Points on a hilly landscape, in no order, each with its height.
A ball rolls from a point to the lowest of its 6 nearest points, and stops where none of them is lower. Distance is the straight distance between rows; heights are no part of it.
reta height 553: 130 132 108 124 106  93  50 182  96  97 157 149 150 126 119 118  99  81 162
zimen height 484: 107 135 106 111 120 172 129  98 140 131 187 151 131 140 132 142 148  96 103
rel height 627: 116 153 108 122 113 153 114 137 113 121 187 124 139 111 135 146 111 122 122
kibuz height 947: 141 120 133 138 137 141 143 105 157 125 110 128 116 137 137 109 141 124 129
Pes height 479: 151 134 119 153 134 114 124 170 109 111 112  95 141  94 148 134  82 153 149
pob height 720: 160  81 141 149 132  35  83 152 106 140  56 138 119 154 137  98 142 109 205
fikiv height 323: 117 149 121 127 132 189 162 102 139 139 167 123 121 106 139 159 124 157  96
zul height 598: 158 119 137 155 141 126 149 126 147 126  81 103 118 117 155 115 109 140 138
sugim height 768: 159 118 147 155 150 130 172 116 156 128  53  94 115 112 156 120 105 169 121
ref height 575: 125 149 110 138 123 124 108 180  92 112 167  97 155  96 121 151  81 146 141
nom height 402: 119 113 185 110 145  61 181 120 141 167  13 133  73 179 104  84 175 150 149
Liruk height 894: 158 135 151 144 161 158 203  98 152 146  50  81 113  91 148 156  90 215  79
Pav height 930: 137  96 142 132 129  90 114 114 137 136  96 141 110 160 125 101 164 100 168
Ludiz height 829: 151 115 131 139 127 113 113 131 135 122 116 136 120 134 140 113 132 104 155
Gov height 865: 129 129 110 122 113 126 101 135 124 114 157 149 131 134 139 123 132  90 143
lemin height 641: 116 159 112 134 129 140 116 163  94 115 191 100 156 100 117 156  92 156 124
Rin height 570: 162 107 130 147 130  84 100 142 127 120  95 131 124 134 141 105 136 108 173
fopub height 709: 122  99 119 116 105 104  72 122 119 126 146 170 131 165 118 115 166  65 153
Bogik height 378: 125 124 195 112 141  91 200 108 160 149  13 118  79 159 114  89 172 169 110
Ramu height 273: 114 119 179 103 131 122 191  94 170 150  72 137  84 171 101  92 186 147 113
mazug height 852: 144  85 125 126 114  62  60 147 101 127 115 161 124 156 124 105 151  83 190
kir height 661: 104 103 129 108 123 131 129  86 151 144 140 171 107 183 106 108 196  86 129
zud height 638: 156 111 123 145 120  71  59 191 106 101 105 139 145 121 137 105  94  97 180
Lukud height 396: 120 150 138 113 152 205 189  73 158 150 144 120 124  97 128 177 127 197  66
mup height 448: 126 153 120 134 145 173 158 122 123 132 154 105 130  90 138 158 108 177 103
Nar height 329: 132 127 160 121 141 172 200  84 181 137  85 120 107 122 127 134 132 169  80
Teko height 652: 142 152 125 146 157 159 173 120 127 142 116  90 128  82 144 160 102 200 107
kepur height 382:  88 156 115 106 133 223 172  65 147 148 195 143 128 117 133 171 146 147  60
Nimi height 354: 167 111 133 159 137  84 114 148 127 112  72 109 130 115 159 105 106 136 164
tuz height 565:  70 156  96 108 113 133  76 172  79 121 235 118 187 109  81 156  93 114 102
govu height 482:  98 145  95 107 100 150  94 126 106 120 203 152 151 132 125 139 126  76 113
Bev height 383: 111 139 129 111 131 197 172  78 167 142 156 141 118 129 131 152 142 137  86
deko height 649: 129 145 106 125 118 122  98 168 107 108 162 120 149 108 132 136  95 118 144
muvi height 443:  90 138  87 103  89 117  40 164  90 108 191 169 159 133 106 117 111  56 133
kitum height 671: 128 132 123 126 127 162 134 113 142 125 154 133 126 126 141 137 132 119 120
mivu height 737: 151  90 139 139 127  65  85 140 118 135  86 141 114 153 130 100 155  99 187
zos height 626: 154 138 125 153 150 143 161 138 127 130  93  85 131  91 156 148  89 179 120
figuk height 651: 146 125 118 137 116 100  82 160 111 103 138 133 134 128 141 121 117  96 161
voz height 441:  98 134 136  92 125 198 185  64 181 140 152 164 111 159 113 129 170 116  68
mepo height 859: 138 143 120 163 133  89 100 219  79 104 142  75 179  87  97 146  46 162 152
boba height 314:  99 125  88  99  90 118  46 132  96 116 185 184 148 153 114 120 143  40 127
lapif height 445:  94 120 150  87 126 160 171  74 172 146 129 171  97 187  93 104 210 104  91
ruf height 542:  99 111 111 106 101 127  91  91 118 132 175 186 131 178 114 117 186  53 123
Feb height 576: 150  94 159 150 143  60 138 128 138 145  41 122 104 159 128  91 149 126 175
lud height 580:  82 158 104 117 115 155 111 136  86 121 240 108 172 101 101 167 121 147  83
sekan height 628: 135 151 117 136 125 147 132 146 118 125 157 106 136  96 142 150 103 149 128
podo height 531: 143 120 177 135 146 133 201  94 174 134  32 101 101 131 133 109 129 175  88
mapev height 535: 152 147 115 159 145 123 145 169 102 122 124  78 146  84 142 150  75 186 131

Two balls start at each pair of points below. Name the first point that both come to, or write -.
zos, mepo | -
ref, mazug | Nimi
lemin, tuz | -

For each start below, name the point where the ball stops.
kibuz | Nimi
kir | Ramu
Gov | boba
reta | boba
